A landscape with many valleys, sampled at points; each row gives a point and its height.
From any point a ball rolls to the lowest of the 6 points nearest to it. It stops when none of these is lower. Distance is the straight distance between rows; heights are no part of it.
Dofi h=42.5: [ -2  -7 -11  -5   7  -2   3   5  -2  11  -8   7  15 -12   4  -4 -20   6
  11  -5  -8]
fosav h=31.9: [  3 -18  -5   2   9  12  -8   3   9  17 -15   6  16  -6  10  -6 -14   5
   9  -6 -20]
nari h=40.3: [  5   8   4   0 -10   5  -7   3  -2   4   5   3  -2  12 -12   9   1   5
  15 -10   4]
pedur h=46.7: [ -7  -5  -6   7   4  -2 -28   4 -13  -3   2  -2   4   9   5  -1  25   3
   3 -11   9]
luzez h=36.8: [  4   0  15  -1   1 -13   6  -5  14  -3   6 -11  -1 -12 -22   2   9 -14
 -23   5  -2]
tota h=42.6: [-17  -8  -2  -1   2  -7   5  -3   9 -12   0 -19   8  -3 -26  12 -18 -18
 -15  11   1]
Biz h=28.7: [-10   1 -12   0  -5 -14 -12  12  -1  -4  -2  -8   3   3   5  -6   8   6
  -1  -9  14]
Gof h=28.6: [  4  11  -2  -2   0  -2   4  -4 -10 -11  10   8 -20   6   6 -17  10  -2
   9  -4  13]
Sot h=12.1: [ -6  -3  -2   8   1  -7 -12   9   8 -10   7 -11  -5   0  -3   2  20  -1
 -15  -6  -3]
koro h=49.1: [-14 -17   3  13  10  12  -9   0  -2 -11  -4 -16  -1  11  15   6  22   8
 -16  -1  -5]
paz h=40.6: [ -1 -22  -8   5   9   9   5  -4   8   9 -14   3  13 -15  20  -4  -7   7
  -2   8 -22]
Bosik h=19.7: [  3   5   2  -3  -5 -18  13  -3   7   0   4  -1  -4  -5  -4  -5   2  -3
  -9   7   3]
zubo h=21.1: [  1  11  -2 -10  -4  -5   8   3  -6   9  -2   1  -3   7 -15  -2 -33 -15
  11   1  24]
gazi h=45.1: [ -2 -13  -8  -2   7   4   1  -1  -1  10 -11   8   8 -10  20  -4   2  12
   7   2 -14]
pizug h=35.6: [ -4 -12   1  -1   4   4   4  -6   0   5  -4   5   8  -7  22   1   6  14
   1  13 -13]
Ragep h=43.4: [  1  -7   0   7   0 -11   1   4  15  -1   4 -12   4  -7 -19   2   3 -10
 -18   6   1]
Lok h=50.1: [ -1   3  -5  -3   6   2  -3  -3 -18  -1   1  14  -1   2  14  -3  11  13
  12  -1   4]
Rimap h=38.4: [-14   2   1  -9   4 -11  13 -17   3  -8   4 -10   9 -11 -16  15 -17 -20
 -23  15   3]
reb h=28.1: [  8  18   6   0  -2 -12  12  -8   4 -13   6   3 -12 -13  -6  -8  10  -7
 -13   4  -2]
zeri h=33.6: [-11 -23   3  13   7  11  -8   4  12   9  -4 -14  20 -11  -9   3 -24  -4
  -4  20  -2]
vikuf h=49.5: [  5  -1  -1  -2  -7  18 -24  11   2   7 -15   1  16  -1   3  14 -18   7
  14 -20 -12]
muvis h=30.4: [ 12  14   4   0  -1  -6   2   4   8 -10   3   6 -16  -1 -16 -14  11 -15
   0  -3  10]
tek h=29.5: [ 12  15  12  -4  -6  -3   9 -11  -1  -2  10   8 -14   1 -12  -5   4   0
   9   1  -2]
pum h=40.1: [ -8  -3 -10   4  -1  -7 -12   5  -5  -3  -3  -4   2   6   9  -3  16   7
   2  -8   7]
Vul h=33.4: [  3   8   2  -1  -2  -5  -2   0  -4  -5  12   8 -11   6  -2  -9  20   2
   3  -4   6]
tavoz h=26.2: [ -5 -21   0   7   8  15  -3   2  11  12 -14  -3  19 -10  11  -4  -9   9
  -3  10 -13]
gilo h=33.3: [ 10  13   5  -1  -9  -1   0  -6  -4   1  10   4 -10   8 -11  -2   7   0
   7  -6   2]
fopa h=32.6: [ 12   4   9  -7  -9   7   9 -11  -3   9   6   9  -5   5  -8  14  -3   5
   9   3  -5]
Malak h=27.7: [ -8  13  -6   0  10   0   3  -5  -1 -22   4   3 -24   1  17 -17  20  -6
   0  -4  11]
Tinev h=46.3: [  5 -10   1   1   8  12  -6  -8 -24  -1   9  16   0   8  18   0  13  11
  12  -3  -2]
tipu h=21.7: [ -7  10  -2   0  -4 -14  17  -7   9 -13   3  -7  -5  -3   5   0   4   0
 -13   5  -4]
Tidub h=45.7: [  3  -8  -2  -2   0  13 -12  11   1  11 -10   2  12  -2  -3   6 -20   4
  15 -13 -11]
Difef h=37.1: [  1   6  -7 -13   6  -3   9   1   1  11   0   8   4  -5   4  -1 -25   9
  15   0   0]
Der h=21.5: [ -6 -15  -1  11  12   7 -28  -2 -17  -1   1  -5   5  10  12   2  27   4
   1  -3   1]
bof h=36.3: [ -4   5  -5   5   4  -9  -7  12   7 -14   7  -2 -11   4   6  -6  20  -2
 -11  -9   6]
netum h=24.8: [ -6   7   1  -3  -4 -14  24  -7   3 -20   3 -13  -2  -9  -5   7 -12 -13
 -27   3  -9]
segi h=44.6: [ -4 -21   2   8  11  15  -8  -9 -12   2   6   9   7   5  24   1  24   5
   2   3  -5]
sibu h=23.2: [ -3   3  -6   0  -5 -18  12   3   6  -3   1  -2   2  -7   1  -2  -2   4
  -5   5   5]
lukig h=37.3: [  6  18   3  -8 -10  -4   7   3   0  -7  -1   6 -18   8  -9 -24  -2  -8
  11  -7  14]
Vaf h=45.5: [ -6  -6 -16   3   7  -2 -11   1 -11   2 -14  -1   7  -5  21   4   9  14
   3  -5  -2]
fone h=25.4: [  1   8   1  -9   8 -14  11 -12  -1   7   3   0   1  -3 -16   1 -28 -18
  -5  13  18]
nizup h=49.4: [  7 -10   2   3  -3  28 -18   3   1  13 -15   3  14   3   2   8 -10   7
   9 -15 -19]
vif h=48.2: [  4   9   1   1   1   7 -17   7 -12 -16  12   7  -9  13  -5 -15  15  -3
   8 -15  14]
Noro h=38.3: [ -4  -6  11  -2   8 -11   6 -10   4   9   5  -9   9  -4 -25   6 -17 -17
 -16  13  11]
mal h=24.2: [ -3  11  -4   0  -2 -10   9   1   3 -16   5   0 -13   0   8  -9  15  -5
  -4   0   8]
Totof h=35.7: [ 0 -6  5  6 -1 -1 -9  0  1  1 12  2 -4  4 -4 -3 23  1 -3  3 -3]
ziti h=39.1: [-16  -3  -9   4   3  -3   1   6   0 -17  -8 -12  -8  14  16   9  11   7
 -17 -10  -7]
Sokad h=18.3: [  6  19   4  -6  -5 -14  19  -7   3  -2  -2  -1 -10  -5 -10 -16 -15 -12
  -1   6  14]
duz h=22.7: [  4  11   5   1  -2 -16  16 -10   6  -6   6  -2  -6  -9  -2  -5   3  -6
 -13   9   0]
Tesop h=29.7: [-10  -2  -8   0   0 -16   8   0   9  -7   2 -11   3  -4 -18   6 -11 -17
 -15   9   9]
vozul h=10.8: [  3  15  -1  -3  -7 -12   9   2   4   5  -4   4  -5   3  -8 -13 -20 -12
   5   4  21]
Rufik h=39.8: [  4   1   6   5  -8   0 -11   2   2   4  13   2  -6   8 -13  -4  15   3
   7  -3   0]
Mepi h=11.6: [  6   8   8  -5   6 -16   5  -4   9   6   3  -3   2  -3 -20  -3  -5 -10
  -8   7   7]
Kabem h=50.4: [  4   9   3  -3   9  13   5  -9 -23 -23  19   9 -20  13   9 -17   8  -2
  15 -10   8]
Tafe h=24.5: [-10   3  -4  -4 -11 -18  18  -4   5 -18   3 -11  -7  -1   4   6 -10  -1
 -23   3  -7]
koze h=36.5: [ -2   6   6  -4  -2  -6  10  13  11 -24  -1  -8 -16  -3  -4   9   3  -7
 -26  -5 -11]
Dezif h=51.0: [ -8 -18  -4   8   6   5 -24   3  -6   4 -11  -9   9   2  16  -1  17   9
  -4  -3  -2]
murez h=22.4: [ 12 -10   0   1  -4  23  -3   3   5  15  -8   9   5  -1   5  13 -10   5
  13  -4 -18]
febo h=27.3: [ -6 -18   3   0   1  -3   7  -4  12  12  -1  -6  13 -11  -2   6 -11   4
  -5  16  -6]
Dibi h=20.7: [  3 -14  -1  -1   3  14   1   4   6  16  -5   6  12  -8   4   1 -16   5
   9   0 -14]
ralas h=41.5: [-14 -13 -13   4   4  -2  -3   0  -3  -2 -14 -12   9   2  18   5   5  15
  -9  -7  -7]
nez h=23.4: [ -2  13  -3   4  -7  -8  -3  13   0  -5  -3   1 -12   7  -1 -19   6 -11
   7 -12  16]
zon h=42.3: [  2  -6  -7  -3   5   9 -16   8   0  14 -17   8  17  -4   7  -1 -14   6
  16 -16 -15]
nedu h=40.0: [ -7  -8   8   8   4   2   4 -11  -2 -11  15   5  -4   1  21   6  27   4
  -9  11  -8]
vub h=26.0: [ -4   7  -2  -8  -4  -3  -7  12  -2  10  -1   0   5   3 -17  10 -36 -12
   9  -3  22]
paf h=46.8: [  2 -14  -2   0  10  14  -9   3   0  14 -13   6  10  -4  13  -3   3  10
   9  -2 -14]
Vemer h=36.9: [-12  13 -10   2   9  -3   1  -5 -11 -19  -3   0 -11  11  24  -8  16  -5
   3  -7  17]
nadeb h=23.1: [ -5  12  -9  -5 -10 -15   2  10   2   0  -4  -2  -3   3   1 -12  -4  -3
   1   0  12]
Sodu h=33.0: [ -8  -4  -3   3  -4 -14  -2   5   7   6   4  -9   6  -3 -11  -3  -5  -2
  -3   5   5]
bil h=25.3: [  5   9   3  -8   2 -12  14 -10   1  11   3   4   4  -7 -10   4 -25  -7
   3   9   6]
fof h=32.5: [ 11  16   8  -8 -10   1  19 -10   0   7   3   2  -9   4 -14   5 -18   5
  12   3   5]
nudu h=34.1: [ 11  17   8  -7  -1  -3  15  -8   1  12  -1  -1  -8  10 -25  13 -23  -8
   2   0  13]
Tira h=18.1: [  5 -22   4  12   3  28 -15   7   5  11  -8   2  12  -1   9 -10  12  10
  -6  11 -11]
Vidu h=31.7: [ 12  20   5   3  -7  -3   2  11   6  -6  -2   1 -18   5 -15 -20   3 -17
   3 -10  14]
vog h=42.0: [ -6 -16  -1   5  -1   3  -6   1   7   3  -2  -8   6  -2   7   0  15   8
  -8   5  -4]
vore h=15.9: [  3 -20  10   4   4  23  -5   5  14  21  -4  -2  14  -7  -5  -1 -22  -4
   1  14 -12]
vab h=48.1: [ -8  -9  -1   4  21   5  -4 -13 -20  -6   6   4  -2   7  29   4  22   3
   3   2   2]
tad h=36.1: [-1  3 -3  0 -3 -9 -9  5  1  4  3 -3  0  3 -4 -4 12  3  1 -5  4]
bidog h=25.7: [  7 -11  15   3  -4   5   1  -5  10  16   7  -4   6   0 -16   4   3  -1
  -4  12  -7]
peval h=50.9: [-16 -14  -2   8  10   7  -4  -6  -8  -9  -4  -9   1   9  25  13  26   7
  -6  -2  -5]
zakir h=43.1: [ -7   4   1   3   6  -4   5  -8  -3 -13  16   8 -12   1  14  -3  23   2
  -3   1   2]
kar h=58.9: [  5  -8  -3   1   0  17 -16   4 -16   0  -9  12  10   6  10  11   3   5
  16 -18 -10]
ponod h=43.0: [-18  -2 -14   8   7  -2 -23   7 -12  -7  -9 -18   2  13  17   7  21   1
  -7 -12   4]
zuson h=44.1: [  7   7  -3  -7 -10   2 -11  12  -3  12   0   2   9   8  -9   4 -17   4
  11 -10   4]
zilo h=35.4: [  8   4  10   0  -5  13   0  -6  -1  13  -3  -4  -1   3 -23  31 -22  -4
   2  -7  11]
Tifuv h=22.1: [ -1   7   0  -7  -5 -10   3   4   2   9   6  -1   2   2 -13  -3  -3  -2
   7  -1   5]
zomu h=35.2: [ 12  16   7  -3  -7   6   4  -3  -5 -10  12   8 -20   8 -13  -6   6  -6
   9  -5   1]
Buvu h=32.1: [ 11  11  -5  -2 -11  19  10  -7  -9   1  -2  11  -2  -4   3  13  -7  12
  19  -5  -5]
Dip h=22.2: [  5  15   3   0  -4  -2  16  10   8 -30  -1  -8 -19 -12   1   3   1 -15
 -25   0  -4]
Pok h=37.8: [ -9 -14   2   2   8  -5  -4   0   5   9   1 -10  14  -4 -18  12 -19 -10
  -4  16   6]
mar h=39.2: [ 10  11  -2   3   1 -10  -1  13  14 -12   1  -6 -10 -12 -14  -5  13 -17
 -14  -1   7]
tene h=44.0: [ -4  -7   0   7   1  -1 -17   2   0   3   5  -2   4   4   2  -1  15   6
  -1  -1   2]
fono h=30.0: [  8   5   4  -6  -1   0  14  -9  -3  15  -1   5   2  -8  -4  12 -20   3
  10   8  -7]
Fanu h=33.7: [  1 -13   7   9  -6   4 -16   1   4   7   9  -2   3   5  -7  -4  19   4
   0   5  -5]
Fik h=27.8: [  6 -10   3  -5   1  13   5  -1  -1  12  -3  17   5  -2  12   5  -6  10
  14   3 -18]
taso h=5.2: [  0 -21   5   8   1  21 -24   7  -8  11  -2   0  10  10   5  -4  14  13
   6  -1  -6]
keto h=13.1: [ -2  14  -4   1  -4 -10  11  14  14 -20  -6   1 -18  -5   0 -11   7 -16
 -10  -4  10]
tiv h=41.0: [ 10   2  -7  -5   0  18  -1  -3 -17  -2  -9  18   1  -2  14   8  -5  13
  22 -17 -17]
runo h=29.0: [  7   8  10  -6  -4  -2  12  -7   3  15   2   0  -2   2 -16  11 -20  -4
   5   0   6]
Fefid h=39.9: [ 11   2   7   6   3  -5  -9   3   9  -3  14   1  -9  -1 -18  -2  18 -10
  -7  -3   0]
vezul h=35.5: [  7  17   1  -2   1   3   3   3   3 -22   5   7 -27  -4   1 -23  16 -16
   2  -2  11]
zef h=11.9: [ -5   7 -10   5  -7 -17  -3  12  10  -6  -2  -5  -3   1  -6 -10   3  -6
  -3  -4  15]
ruti h=28.8: [ 11   7  21  -6  -3 -10  15 -17   2   8   6   3   0  -7  -9  -1   4  -9
  -9  10  -3]
foma h=45.0: [ -3 -12   1   3   7  11 -13  -4 -19   0   7  10   2  11  11   3  16   8
   8  -3  -1]
rariv h=31.1: [ -1  14  -6   1  -4  -5  -2   3  -5  -9  -3   4 -12   8   5 -21  11  -2
  12  -7  17]
dez h=19.3: [  4  18   1   3  -2 -11  11   0  11 -13   3   0 -15  -5  -1  -9   8 -11
 -10  -1   7]
bufos h=28.9: [  5  -9  20  -1   1   3   1 -10   7  18   3  -4   6   4 -27  12 -12 -13
  -8   8   3]
goles h=42.8: [ -7   3   1   4  19   1  -7  -8 -15 -13  11   3  -7   9  17  -8  20  -1
   7  -2  10]
gasoz h=40.8: [  4 -19   1   5   4  13 -13   3  -6  14  -7   2  11  -2  12  -3  12  13
   0   4 -11]
bap h=12.9: [  6  14   5  -6  -3 -13  10  -4   3   2   2   0  -6   1 -12 -10  -7  -6
   2   5  11]
Vuf h=19.8: [ -3   9  -8   3  -6 -11 -18  13  -7  -2  -5   2  -1  10   6 -11   7   0
   6 -13  17]
Zunog h=35.1: [ -7   1 -14  -4   3 -12   7   1  -1   0  -6   1   6  -8  13  -4  -5  13
   2   2   3]
Vazo h=38.5: [-3 -9  4  5 -1 -2 -3 -8  2 -5 12  3 -1  1 12 -1 23  4 -8  7 -7]
mani h=56.0: [  4  -3   3   2  -4  12 -22   5 -23  -7   9   9   0  19   0   2  14   6
  13 -13   6]
nirel h=39.6: [ 10  18   1  -4 -11   5  11   0  -2   5  -5   0  -7   4 -11  11 -24  -2
  13  -6  12]
nuleg h=43.8: [-13  -6 -12   3   3  -8   2  -3  -6  -9  -7  -7  -3   4  22   8  11  15
  -9  -1  -1]
gobip h=33.2: [-10  -6  -8   0   0 -11   5   6   6   0   2  -7  11  -9  -3   1 -16   0
  -1   8   4]
tep h=26.3: [-14   3  -7   1  -4 -12  17   0   1 -17  -2  -9  -7   5  16   2   3   9
 -16   0  -5]
buf h=48.3: [  8  -8  -5  -3   3  19 -10  -4 -16   0  -8  20   4   2  15   6   2  10
  16 -14 -13]
Tugeb h=34.5: [ -2  -4   0   7   1  -6  -3   0   9  -7   7  -8  -2  -4  -3  -1  23  -1
 -15  -2  -2]
bon h=36.0: [  8   1  -4  -5 -10  15  -3   8   3  13  -2   2   6   3  -5  21 -20   4
  14 -11  -8]
sof h=20.3: [ -1   7  -4  -2  -4 -17  16   7  13 -17  -5  -4  -6  -6 -11  -8  -7 -23
 -18   4   9]
nomog h=31.4: [  7  -3  11   0  -5   4   5 -10  -3   7   7  12  -1   1   4   0   5   9
   6  11 -11]
zof h=41.7: [ 11  16   5  -1  -8   0  -2   2   2   7   1  -4  -8  11 -28   6 -14 -12
   4  -9  15]
Mez h=21.6: [ -4  13  -3  -5  -1 -19  24 -10   9 -16   2  -5  -4 -11  -3  -7 -17 -18
 -15   6   8]
tes h=24.7: [  9   7  10   0  -2  -7   8 -10   3   1  11   4  -7  -1  -8  -6  16  -3
  -4   6   0]
Zanup h=41.9: [-13 -14  -2   6  -5  -3   5   1   9  -4  -3 -14   6   0   3   5   5  10
 -19   9 -10]
gime h=31.3: [  6  -6  14  -5   3   0   5  -7   2  17   2  -2   8  -1 -17  12 -20  -7
  -1  11   1]
Bogem h=55.4: [ -6 -17  -1   3  10   7 -19  11   4  13 -11  -6  22  -9  -1  -3 -23   1
   9  -2  -8]
Dusu h=21.8: [ -2   6  -1  -8   1  -8  -1  -1  -1   8   3   1   2   6 -23   7 -32 -20
   2   3  20]
kiluz h=26.1: [ 14 -17   3  10   6  41  -7   9  14  20 -11   2  11   2   1 -14 -20  -3
  -3   2 -17]
Pife h=24.4: [ -4 -16   0   2   1   1  -3   5  10  14  -5  -5  13  -4  -6   2 -12   5
  -1  14  -3]
Pabot h=50.6: [-17 -10  -6   6   2   2  -8   4   0  -6 -12 -20   8   9  12  11  10  13
 -10  -3  -4]
zetob h=22.5: [ -9   5  -4   2   5  -7   7   3   6 -20   4  -9 -15   2   8   4  17   1
 -19  -9  -7]
dis h=30.7: [ -9  12 -11   1   5 -10   0   3  -3 -19  -5  -3 -11   8  19  -5  17  -1
  -9  -9  11]
Mefiz h=20.4: [  5  16  -1 -13  -3  -9  18  -1  -3   6   1   3  -5  -2  -4  -5 -29  -4
  14   9  16]
Nibe h=13.3: [ 11 -17   6   1   1  22   2   3  12  18  -8   6  12  -8   3  -3  -7   5
   1  10 -19]
dotog h=48.9: [-12  -1  -5   7   8  -3  -9  -4  -7 -11   6  -3  -5   5  17   1  25   3
  -5  -4   4]
Luf h=33.1: [-12  -7  -2  -4   2 -11  18  -8   4   0   2  -7  13 -12  -3   9 -21  -4
  -8  21  -3]
Gimo h=24.3: [ -5  19   5   0   1  -2  19   0   3 -32   7  -3 -21  -8  11   3  10  -3
 -20  -5 -10]
rizov h=17.6: [  7 -14  11   1   2  14   4  -1   7  21  -2   7   9  -3  -7  11 -19  -3
   2   6 -13]
zapo h=51.8: [  4  -1   2   1   2  10 -13  -2 -23 -11  15  10  -6  17   6  -3   9   5
  14 -14   6]
pud h=21.0: [ 10  17  10  -6  -3 -12  17 -13   6  -5   3   1 -11  -7  -8 -14  -7 -15
  -2   8   9]
nena h=52.1: [ -1 -14  -1   4  -3   0 -18  11   3  13  -2  -8  17  -1  -5  -1  -3   9
   2   0   1]
Beka h=46.1: [  6   5  -6   4 -17  19  -4  -1   2   7   0  -1   5   0 -10  25 -14   2
  14 -10   5]
mam h=42.1: [  8  15   4   2  -2   4 -13  14  -4 -16  10   9 -19   7  -8 -19  12 -16
   3 -12  14]
sak h=53.8: [ -6   0 -13   2  10  -2  -8  -2 -16   1  -7   1  -2   4  24   4  20  11
   5   2   5]
Kinug h=32.9: [ -3   2   3   1   0 -14  13  -4  12 -18   5 -16  -3 -11 -13   8  -5 -14
 -25   3  -9]
Vufon h=18.9: [ -7   0  -7   3  13  -1 -18  -3 -23  -5   0   3  -1   9  18  -3  19   0
   9  -3   8]
nok h=37.7: [-14 -17  -2   2  -3  -4   5   0  12  -9  -6 -22  12  -3  -8   7 -12  -3
 -14  13  -3]
repu h=22.0: [  6  -7   7  -4  -4  -4  15 -10   9  14   4   1   6 -11  -3   7  -4  -1
  -6  19  -7]
pebe h=49.3: [ 10  19   1   1 -19  12   4  -6  -3   2   2  -2  -8  10 -22  15  -9   0
  11 -12   9]
piti h=37.2: [  3  -5  -3  -5   7   0  11  -1   1  12  -6  11  13 -14   9   4 -13   7
  12   3 -15]
garug h=26.8: [ 4  0 -1  1 -3 -8  1 -2  0  8  5  3  2 -1 -6 -2  2  5  2  5 -2]
bazo h=24.6: [  7   4  15  -4  -2 -10  14 -14   3   9   7   1   1  -7 -10   1  -4  -4
  -3  11  -3]
pini h=21.9: [ -4   7  -7   5  -4 -11   4  16  14 -19  -1  -9  -9  -3  -3   0   3  -9
 -20  -7  -2]
vimas h=32.0: [  9  10  14 -11   0  -9  15 -19  -2   8   5   2   1  -6 -16   5 -19 -11
  -7   9   5]
les h=38.9: [ -4  10 -13  -7  -2  -7  -7   4 -15   1  -6   5   0   4  14 -12   4   9
  11  -2   9]
koni h=37.4: [ -1   2 -12  -3   8  -3 -24   3 -20   3 -13   5   7   4  18  -4  10  10
  10  -9   5]
zevi h=47.6: [-12 -19  -6  -3   3   1  14  -4   9  -1  -9  -3  17 -17  11   7 -19   6
  -7  17 -17]
mapun h=35.3: [  7  16   2  -5  -7   3  11  -7  -9  -5  13  10 -15   8  -1 -10   2   6
  16   3   1]
mekir h=39.0: [ -4 -12  -2   3  18   5 -12  -9 -24  -4   9   6   2  10  24   1  20   4
   6   0   6]
Lozer h=29.1: [  0   5  -4  -6  -1 -12   6   4   3  11   5  -1   5  -1  -9   1 -24  -2
   5   5   7]
gezo h=8.6: [  6 -21   9   5  -4  19   0   2   8  18  -6   0  13  -4   1  -2  -3   6
  -6  16 -11]
Zizuk h=8.8: [ -8 -19  -5   8   4   9 -11   8   5   9 -17 -13  18  -8   7  -2  -4  12
  -2   1 -10]
Vepo h=30.2: [  7   3  -1   0 -11  11   1  -1  -3   5   1  10   2   5  -2  12  -4  11
  16  -5  -8]
punug h=27.0: [  7  -1  -2  -2  -5  13   6  -1  -3  10  -3  15   4   1   3   9 -10  12
  15 -10 -11]
Sute h=50.3: [ -1   0  -3   1  -3  -9   5  16  15 -23  -5 -14  -8   1 -17   3  -3 -15
 -27  -8  -7]
Fek h=33.9: [ -4 -19  13   2  10   2   0  -8   7  16   1  -7  10  -7 -18  12 -23 -10
  -8  17   4]
Padar h=25.5: [-11  -9   1  -2  -2 -10  13  -7   7  -5   4 -11  11 -12 -11  11 -12  -4
 -16  19  -4]
Nev h=18.5: [  3  13  -2   2  -1 -14   4   4  13  -8   6  -5  -8  -7 -10  -5  14 -10
 -14   1   3]
Terom h=41.8: [  2   9   8   4   3  -7   6  -4   7 -22  13   1 -15 -10  -2   3  18  -6
 -24  -1  -9]
gaf h=15.0: [ -3  -3   7  -1  -2  -9  14  -9   9  -1   9  -8   5  -9  -2  -1   4  -2
 -14  13  -8]
Lasi h=27.2: [ -5  -7   3  -4   4  -2 -11   6   0  14   6  -3   7   0 -24  15 -28  -8
   3   7   9]
Dos h=31.8: [ 13   8  19  -2  -6  -1   9  -9   4  12   4  -2  -3   4 -25  11 -10  -7
   0   2   3]
bulas h=29.6: [ 0 -3  2 -1 -2 -1  1 -4  1  9  4  6  2 -4  7 -4 11  8  1 10 -7]
Lek h=9.5: [-13 -13  -9   4   1  -2   6  -2   0  -7 -12  -9   5  -1  20   9   8  16
  -8   4 -12]
gufig h=9.7: [ 11 -18   5   2   0  31 -10   6   5  18  -9   9  13   2   7  -4  -6   5
   4   2 -18]
zipuz h=34.7: [ 13  22  12  -7  -9   4  18 -18  -3  -2   7   4 -18   1 -13  -4   0  -5
   4  -2   1]
kun h=46.6: [-16  -5   0   3  10   2   2  -9  -4 -16   4 -11  -5  11  23  10  23   7
 -13  -3  -5]
zumug h=37.0: [-12  -5  -8   1  -6 -12   4  11   9 -16  -5 -14   1   9   0   3   4   2
 -15  -2  -2]
loza h=27.4: [ -5  15  -8  -4  -7 -10  12   0   0 -11   1  -1 -11  -1  12 -16   3   2
   1   2  11]
zupal h=44.9: [  5   5 -12  -9   6  -1  -1   6  -5  10 -12   6  13  -5   7   0 -20   9
  19 -15  -5]
lup h=54.3: [ -1   5  -7  -4  13   6 -11  -5 -30  -2  -3   8  -7   6  23  -5  11   5
  18 -10   7]
zalok h=12.2: [ -4  20   0   3   0  -5  20   5   8 -32  -9  -4 -23  -3  15 -10   6 -11
 -13  -2   5]
kep h=53.5: [-10 -19   2  14   1   7 -11   7   3   3 -12 -15  14   2   2   0  10  12
  -8   3  -6]
Bes h=40.2: [  3  -9   5   2  -8  12 -15   5  -7  11   1   8   5   6  -1   5   5  10
  12  -4  -9]
rete h=25.6: [  5  11  12  -2   1 -12  16 -16   8   1   6  -4  -3 -14 -13   1   1 -11
 -19  12  -5]
zalo h=23.3: [  2  -6   2  -4   0   2  -2  -1   5  20  -2   2  10  -5  -8   8 -16   4
   6   4  -4]
kobi h=30.6: [ -1 -13  -2  -1   5   5   6  -9   5  15  -4   6  12 -12   7  -1 -18   5
   4  12 -13]
dokeb h=57.2: [  4   3  -2  -3  -6   9 -21   5 -21  -3   1   7   2  15   3   0   9   9
  16 -16   8]
Buros h=27.9: [ -7  14  -7   4   1  -7  -1   6   4 -20   6   2 -16  -1  10 -11  17  -8
  -8 -10   8]
liv h=34.4: [ -4   7  -8  -4   1 -10  -1   4  -6  -1   1   2  -3   3   4 -12  10   9
   9   0   6]
vil h=29.4: [ -9   5  -9   0   1 -10 -28  12 -13  -3  -8  -5   8  10  11  -4  13   0
   1 -10  13]
Kud h=48.6: [  2   0  -5  -2  -3   2 -23  11 -15   8  -3   4  10   6  -1   2  10  10
  13 -11   3]
tebot h=30.1: [ 3 -7  4  2 -6 -1 -6  0  0 10  4  3  5  3 -6  3  7  9  5  3 -2]
govi h=71.8: [  8  -6  -6   5  -8  31 -19   0  -3  -1 -13   6  18   0   6  19  -3   2
  14 -21 -19]
bugu h=50.7: [  5  -6  -3   0  -1   8  -8   2 -10   9  -2  11   3   3  11   4   7  12
  12  -2  -7]
fud h=29.2: [ -4  -1  -2  -5   1 -10  13  -5   2   5   2   3   3 -11   8  -3  -5  10
   1  10  -4]
pase h=25.0: [  6  13  -4   5  -8  -6   7  19  11 -26  -7  -6 -13  -7  -7   0   2 -18
 -19  -4   5]
sose h=30.5: [  4  -9  -5  -6   3  -4   5   1  -1  14  -3   7  10 -10   3   2 -15  10
   8   5  -7]
difuv h=29.8: [ 1  5  2 -8 -3 -5  7 -4 -5  0  9  7 -7 -2  2 -7  6 10  6  6  1]
Mili h=42.2: [ -2  -9  -5  -2  -2  -1 -10  11   1  11  -4   1  12   0   3  -2  -5  13
   5  -3  -2]
Nuvat h=43.3: [ -4 -16  -3   4   6   9 -13  -3 -12   2  -1   5   6   4  14   2  21   7
   4   2  -3]
pafez h=31.2: [ -2  10 -13  -6  -3  -4 -12   8  -9   7  -6   6   3   3   7 -10   4   7
  11  -7   6]
Kebiv h=41.6: [ 11  22   5  -7 -11   2  16  -7  -3   0   0   1 -14   9 -17  -2 -11  -6
  10  -5  12]
kor h=41.2: [-15 -22  -4   5   9   6   4   1  10  -1 -10 -14  19 -14  -5   9 -26  -1
  -6  22  -6]
getap h=45.6: [  0   3  -6  -5  -1   2  -1   8   0  16  -4   8   5  -4  -5   2 -23   6
  16 -10   3]
suzav h=21.2: [  8  -7  10   2  -6  13   0   2   1  18   0   0   5   2 -13  17 -11   3
   9   0  -6]
sef h=45.8: [-12 -23   4   9  11  17 -10  -7  -2  -5   3  -5   0   6  17   0  28   6
  -8   8  -7]
vobul h=34.9: [ 15   1  19  -5  -1   3  16 -19   0  19   2   5   2  -4 -13  17 -24  -6
  -5  12  -5]
gasa h=50.5: [  4   2   0  -4  -2  10   2  -7 -21  -8   8  16  -6  13  11   1  10  13
  19  -2  -1]
dibon h=40.4: [ 13  13  10   1  -9   1   2  -4   3   7   5  -2  -5  11 -27  13  -3  -7
   1  -9   7]
likib h=32.4: [  8   3   5   4   2 -11  -3   0   6  -8  12  -3  -9  -7  -7  -4  22  -5
 -12   1  -2]
Gim h=47.7: [  2 -20   2   6   2  24 -19  11  10  17 -16  -3  20  -5   1  -9 -12   8
   4  -4 -12]
pim h=6.9: [ -3  13  -3  -1   3   2   4  -3  -7 -17   0   5 -22   5  14 -25  11  -7
  11  -3  19]
saboz h=44.2: [  6  13  -4 -11  -3  -1   2  -1 -15   4  -1  10  -7   9   8  -6   2  12
  19  -5   5]
Far h=37.6: [  6   5   3   1   6  -3  -7  -2  -2 -12  18   7 -11   0  -2 -10  22  -6
  -1  -3  -2]
kot h=34.6: [ -2  -7   3  -4  -2   7 -12  12   3  17  -1  -2  15   1  -9   5 -21   3
  10  -2  -4]
ror h=35.0: [  2  17   2  -2  -2   1   9   1   7 -18  -4   3 -28  -5   5 -28   8 -17
   4  -1  12]
Tenop h=7.5: [ -4  12  -7   5  -6  -8  10  10  12 -21  -4  -6 -15   1   4  -4   6  -7
 -18  -8   2]
pon h=34.8: [  5  -2  -7  -5   8   9   0  -2  -3  10 -11  15   6  -5  11  -3 -10   8
  16 -14 -22]
Motar h=22.3: [  2  12  -3  -1  -2 -14   1   9  12  -3   2  -4  -3   0 -20 -13  -6 -18
  -8  -2  15]

Call two points neighbours if one is among the 6 nearest of the other. Go from one point of each pair to the other, from neighbour to neighbour, staying as low as possible. Name the highest point that can't be avoided.
pim / Vuf | Malak
zef / Vuf | nez
gezo / zef | bidog
gaf / Mepi | Bosik
Nev / Lek | pizug
Mepi / zef | Motar
gaf / Vufon | koni
Tenop / Nev | dez
vozul / Mepi | bap
gufig / taso | Tira

For each start below, name the point where the ball stops.
dis | Tenop
nudu | vozul
zakir | Tenop
pebe | vozul
bidog | gezo
fof | vozul
gazi | gezo
gime | gezo
kot | gezo
